A landscape with many peaks, sampled at points; each row gives a point and its height.
A climber steps from a point to the highest of its 2 nearest points, and stops where none of them is higher. Distance is the straight distance between rows; heights are no part of it.
z179: [ 96 128 148 114 162 174 135 135 128 140 128 127 177 139 148 131  91 124
  94 142 119 150 141 157]  (h 53.9)
z882: [199 151 112 164 113 101 128 113 154 131  77 166  74 206 111 118 178 108
 115 114 132 107  90 188]  (h 53.6)
z308: [ 99 114 150 127 156 143  76 165 113 128 174 102 203 103 132 107 114 157
 129 171 114 124 136 124]  (h 60.8)
z836: [ 89 105 144  98 172 167 144 146 112 130 107  70 194 131 144 124 102 146
 123 140 124 157 126 147]  (h 59.3)
z241: [137 113  97  91 104 119 137 136 119 100  75  84  81  97  99 111 160 164
 150 113 163 137 103 130]  (h 19.4)
z262: [109 145 156 144  87 123 145 167 113 121 108 139 170 120 168 130 161 123
  98 162 165 133 129 108]  (h 29.7)
z754: [ 99 143 186 154 105 112 168 154 110 135 115 136 191 125 182 155 139 108
 116 164 159 142 138  76]  (h 33.4)
z734: [104  99 175 108 159 165 150  98  81 162 121 103 177 126 156 157  89 145
 116 149 143 195 116 102]  (h 42.1)
z244: [157 117 150 114  97 101 122 110  87 127  98 128  97  81 121 149 153 150
 132 143 182 158  99  74]  (h 38.5)
z373: [ 90 153 110  86 199 193  86 133 159 159 156 164 155 118 142  89  57 105
  71 163  83 110 175 136]  (h 31.5)
z362: [ 91 162 104 100 196 203 132 113 162 164 173 172 121 132 144 107  51  92
  91 129  88 131 188 124]  (h 35.1)
z978: [147 132 136 161  68 109 174 153 109 118 118 133  59 152 112 157 142  98
 159  98 142 139 122 136]  (h 37.0)
z997: [137 137 144 133  96  99 101 160 101 128 121 142 139  85 134 129 168 149
 116 169 172 124 106  86]  (h 30.1)
z221: [146 120 123 150 131 141 121 108 132 130 179 156  76 115  94 140 104 133
 141  96 118 142 130 137]  (h 77.9)
z903: [104 105 134 115 109 121 156 137 113  92  94  60 166 125 144 121 158 140
 172 109 152 135 123 129]  (h 50.1)
z313: [112 124 113 126 101 129 158 176 141 101 113 103 136 128 121 132 142 125
 130 110 129 110 136 164]  (h 37.3)
z584: [140 119 118 129  92  95 140 157 118  89  97  71  64  98  84 126 187 150
 185  93 159 130 111 110]  (h 11.9)
z403: [ 81 121 106 132 128 156 196 195 155 142 137  89 107 127 110 159 112 147
 145 113  86 132 152 131]  (h 62.2)
z410: [ 96 160  86  79 181 160  87 128 178 147 149 183 132 126 141  97  75  78
  60 150  65  75 187 128]  (h 32.5)
z421: [114 139 131 179 113 127 133 190 142 124 181 128 104  87 106 142 152 146
 163 116 118 109 154  93]  (h 82.4)
z582: [135 121 138 103  96  95 127 130  85 124  80 111 141  78 145 125 170 157
 137 163 193 137 104  67]  (h 34.3)
z279: [112 117 154 138  94  82 153 127 111  87  89  73 189 132 169 133 168 106
 170 117 168 110 129 111]  (h 55.6)
z208: [123 163  93 110 154 196 111 144 161 165 179 192  85  88 128 105  86 135
 106 147 103 124 179  96]  (h 43.7)
z205: [104 117 162 159 144 112 103 154 121 132 196  98 185  78 122 135 137 155
 168 142 107 115 155  68]  (h 70.2)
z919: [144 112 145 116 109  62 112 124  97 108 107  68 121  68  97 130 176 154
 182 127 165 122 105  59]  (h 25.7)
z918: [106 123 167 152 110 112 147 143 115 102 127 100 193 143 163 139 142 108
 143 124 142 129 134 131]  (h 60.6)
z354: [ 75 117  96  93 154 151 174 179 166 124 119  79 126 127 104 151  94 134
 120  99  76 106 153 155]  (h 68.6)
z692: [116  96 103  89 121 137 176  88 111 106  92  75  87 126 106 131 118 146
 157  84 151 154 100 144]  (h 8.9)
z159: [ 90 119 112 100 154 157 142 161 146 138 142  92 148 110 110 133 101 160
 122 130  93 127 141 142]  (h 78.2)
z448: [103 124 153 136 147 176 140 125 118 149 158 135 145 123 142 144  93 138
 116 137 117 168 146 118]  (h 49.4)
z232: [112 117 166 152 130 115 103 143 119 118 159 108 207 112 153 133 135 131
 135 147 132 126 140 115]  (h 65.3)
z546: [122 125 140 159 119 108  96 167 122 120 179 115 145  77  99 132 157 156
 155 140 128 113 135  85]  (h 74.8)
z97: [133 121 121  83  97 149 169  88 103 117  61 125 106 135 148 118 137 132
 124 123 174 170 104 142]  (h 55.9)
z778: [146 143  65 107 187 121  55  81 185 146 156 184 130 174 118  88 100 100
  84 128  65  63 126 186]  (h 41.5)
z83: [198 150 122 181  96  76 115 150 139 113  79 139  72 182 121 124 200 103
 133 117 153 109  95 161]  (h 48.2)
z521: [ 83 141 129 129  98 136 170 191 123 113  98  91 184 125 166 125 165 137
 124 149 152 121 127 128]  (h 35.2)
z56: [113 119 107  77 126 158 180  78 116 111  63 106 118 165 153 114 106 112
 114 108 158 159 102 174]  (h 63.3)
z298: [ 97 113 181 144 111 114 212 147  98 157 129  84 134 139 151 188 114 127
 186 123 115 163 129  52]  (h 23.5)
z539: [159 127 128 157  77  75 142 151 112  91  83  90  62 130 109 127 190 112
 181  89 170 120 113 119]  (h 6.6)
z392: [170 151 139 182  67  91 155 155 119 114 100 152  63 175 123 135 173  85
 142 109 148 120 117 152]  (h 42.7)
z482: [116 127 116 143 153 176 126 125 146 140 201 145  97 108 106 130  87 138
 151 100  98 140 158 118]  (h 70.8)
z506: [104 127 134 146 179 185 123 135 139 157 214 124 138 101 129 124  88 153
 164 119  96 148 171  86]  (h 67.7)
z186: [143 120 183 145 119 117 143  50  93 129 128 160 158 174 156 142 110  91
 110 129 147 169 108 135]  (h 9.8)
z366: [187 155  93 168 169 128 107  72 180 162 128 205  90 215 106 106 135 107
 102 116  90  90 106 185]  (h 64.6)
z613: [108 107 196 136 151 132 136  96  91 156 141 121 190 112 163 168  99 127
 133 154 138 173 137  71]  (h 39.4)
z263: [ 97 111 134 103 114 109 137 167  99 128 104  58 182  77 141 113 169 173
 159 164 163 125 111  71]  (h 36.4)
z963: [162 164  83 120 156 144  81  95 173 148 142 219  82 150 117  87 108 107
  72 138  90  98 144 161]  (h 64.8)
z679: [130 103 151  96 115 143 150  83  89 130  96 114 143 118 146 140 128 144
 122 137 169 180 100 111]  (h 49.6)
z983: [115 140 116 161 107 136 145 182 151 113 153 136 117 130 119 137 128 120
 134 110 112 104 157 152]  (h 30.3)
z834: [111 146  80  95 175 131  75  96 177 138 140 177 123 148 129 106  88  81
  59 132  63  62 154 162]  (h 36.9)
z718: [118 138  76  71 144 148  77 160 156 151 140 176  97  85 103  97  87 141
  77 167  90  89 145 128]  (h 54.0)
z862: [ 98 113 168 163 163 144 128 138 122 151 199 103 170 104 134 153 105 146
 168 128 106 149 158  81]  (h 72.0)
z912: [118  96 157 110 120  67 126 104 100 104 126  48 173  79 107 136 164 150
 192 119 141 118 111  65]  (h 29.1)
z940: [ 84 129 118 109 164 165 148 143 153 129 133 127 145 147 133 138  75 103
  93 117  94 128 155 174]  (h 48.1)
z492: [160 135 119 154 111 133 134 110 135 123 148 175  62 156 103 137 117 107
 122  98 114 137 125 165]  (h 70.4)
z516: [143 142  86 132 175 139  58 102 171 130 187 162 132 149 115  90  95 112
 114 117  78  77 148 179]  (h 46.2)
z780: [136 106 159 126 129 136 115  78  91 137 146 143 151 108 134 147 109 140
 115 137 147 170 117 107]  (h 45.5)
z668: [103 107 139 114 169 185 151 127 109 177 142 104 152 113 139 147  87 168
 115 152 110 186 126 103]  (h 45.6)
z32: [167 110 154 130 113 120  96  79  91 132 131 161 104 101 116 144 131 146
 122 142 154 166 105  93]  (h 42.4)
z908: [143 164 110 188 107 124 115 185 166 116 161 174 113 138 126 110 158 113
 123 123 114  84 162 156]  (h 23.6)
z800: [ 97  93 133  93 155 150 140 104 106 108 106  59 172 136 134 122 107 140
 140 107 138 149 112 161]  (h 64.5)
z444: [104 129 100  87 159 147 134  99 149 133 113 139 125 139 116 136  77 107
  69 118 100 119 133 180]  (h 42.0)
z407: [106 112 152 126 108 139 193 141 104 152 109  95 124 121 148 170 133 154
 153 135 141 175 119  74]  (h 19.5)
z931: [168 145 112 171 116 100  87 157 154 111 140 155 113 150 115 114 168 128
 126 123 120  94 125 170]  (h 18.4)
z513: [ 94 108 102  69 159 154 156  96 127 116  83  78 152 153 133 128  88 117
 108 104 128 146 112 181]  (h 71.3)
z640: [162 160 104 153 157 148 101  77 165 145 158 204 107 181 128  97 115 101
  94 116  95 105 137 182]  (h 69.9)
z437: [118 159  83  99 171 183 115 102 168 156 173 195  82 115 121 105  70  98
  88 117  90 113 179 120]  (h 39.2)
z86: [174 119 127 147 106 100 119  89 124 106 103 131 111 169 127 127 159 122
 135 109 149 132  95 163]  (h 14.8)
z926: [130 146  95 104 147 167  85 157 144 154 169 172  89  73 102 105 103 164
 105 158 115 120 148 107]  (h 48.3)
z695: [167 124 129 132 108  54  84 129 107  89  87  78  97  95 106 110 194 139
 172 122 175 116  99  99]  (h 21.9)
z831: [128 118 164 164  67  95 187 140  90 118 125 116  92 161 129 171 132  88
 188  90 138 130 121 110]  (h 31.8)
z693: [138 158  73  78 150 140  64 124 167 149 136 205  88 111 111  89 101 111
  60 163  79  74 155 140]  (h 59.4)
z233: [162 129  98  96 116 124 117  99 130 116  92 145  89 137 108 119 124 134
  97 119 136 134  98 175]  (h 32.8)
z371: [184 123 128 144 103  74  92 117 117  97  95 111  97 135 115 124 183 131
 150 116 164 125  93 137]  (h 18.2)
z57: [189 144  86 140 146 105 115  82 172 141  78 177  77 207 104 120 140 113
  87 112 109 100  85 198]  (h 59.1)
z172: [197 142 173 189 120  54 103  84 132 134 128 177 153 165 155 141 168  91
 133 141 139 104 116 106]  (h 6.7)
z372: [123 118 115 129  98 114 144 140 129  86  92  85 155 148 142 110 167 122
 148 106 154 111 125 171]  (h 44.1)
z90: [116 129 126 133 165 163  64 148 137 133 202 130 171 109 131  95  95 145
 135 149  98 113 159 130]  (h 56.5)
z480: [118 101 151 117 115  91  97 138  98 110 133  76 183  81 122 124 157 162
 156 147 148 119 111  90]  (h 32.3)
z30: [158 122 160 144  88 108 142  84 104 121 110 152 123 159 145 144 138 106
 128 122 158 157 109 135]  (h 11.8)
z11: [212 158 170 205 131  45  74  88 135 146 146 195 107 151 140 143 163  92
 148 139 140 101 129  83]  (h 5.2)
z34: [127 142 109 133 150 157  85 132 153 131 180 163 136 122 123 101  99 128
 112 134  99 110 155 155]  (h 51.7)
z390: [ 91 126 109 117  99 117 161 186 120 108  80  68 163  94 148 111 182 160
 155 145 173 112 121  99]  (h 41.9)
z864: [164 142  81  83 114 105  76 147 148 119  83 150 119 138 115  83 148 137
  78 167 126  90  94 183]  (h 9.3)
z798: [104 129 128 153 109 139 179 182 136 138 156 111  84 111 103 158 135 156
 163 113 110 140 142  97]  (h 72.6)
z849: [166 138  93 126 107 100  95 150 151 104  92 132 116 146 115  98 174 132
 110 127 132  92 101 184]  (h 13.7)
z973: [142 127 105 105 144 142 116  85 135 138 128 166 111 144 112 120  98 121
  83 119 118 137 112 179]  (h 37.4)
z312: [ 98 109 171 148  93 126 201 134  93 138 141 104 107 161 130 181 105 118
 189  95 118 155 123  92]  (h 27.2)
z497: [103 127 192 148 127 138 166 120  97 140 130 128 179 149 174 162 109 106
 130 143 140 166 138  99]  (h 36.7)
z168: [171 130 182 169 117  82 111  55 107 137 125 180 167 174 164 142 139  98
 114 141 143 138 109 121]  (h 8.2)
z346: [106 106 119  99 119 154 191 131 118 131 103  76 113 119 120 151 122 162
 157 111 133 167 113 117]  (h 14.5)
z141: [133 117  99  90 115 136 136 133 134 117 102 116  90 105 102 129 122 151
 117 120 132 137 109 152]  (h 27.0)

For each start below, name the point where the climber stops.
z437 => z640
z997 => z513
z11 => z390
z584 => z179
z407 => z640
z172 => z390
z539 => z390
z754 => z179
z849 => z232
z410 => z232

Call two points neighbours if one is among the 2 nearest of the other. Go from one point of each pair to the other, from neighbour to neighbour, staying as high as possible. Name the lowest point that can't be avoided.
z640, z232 => z373
z232, z159 => z864
z862, z159 => z403
z390, z862 => z262
z862, z421 => z205
z421, z221 => z506
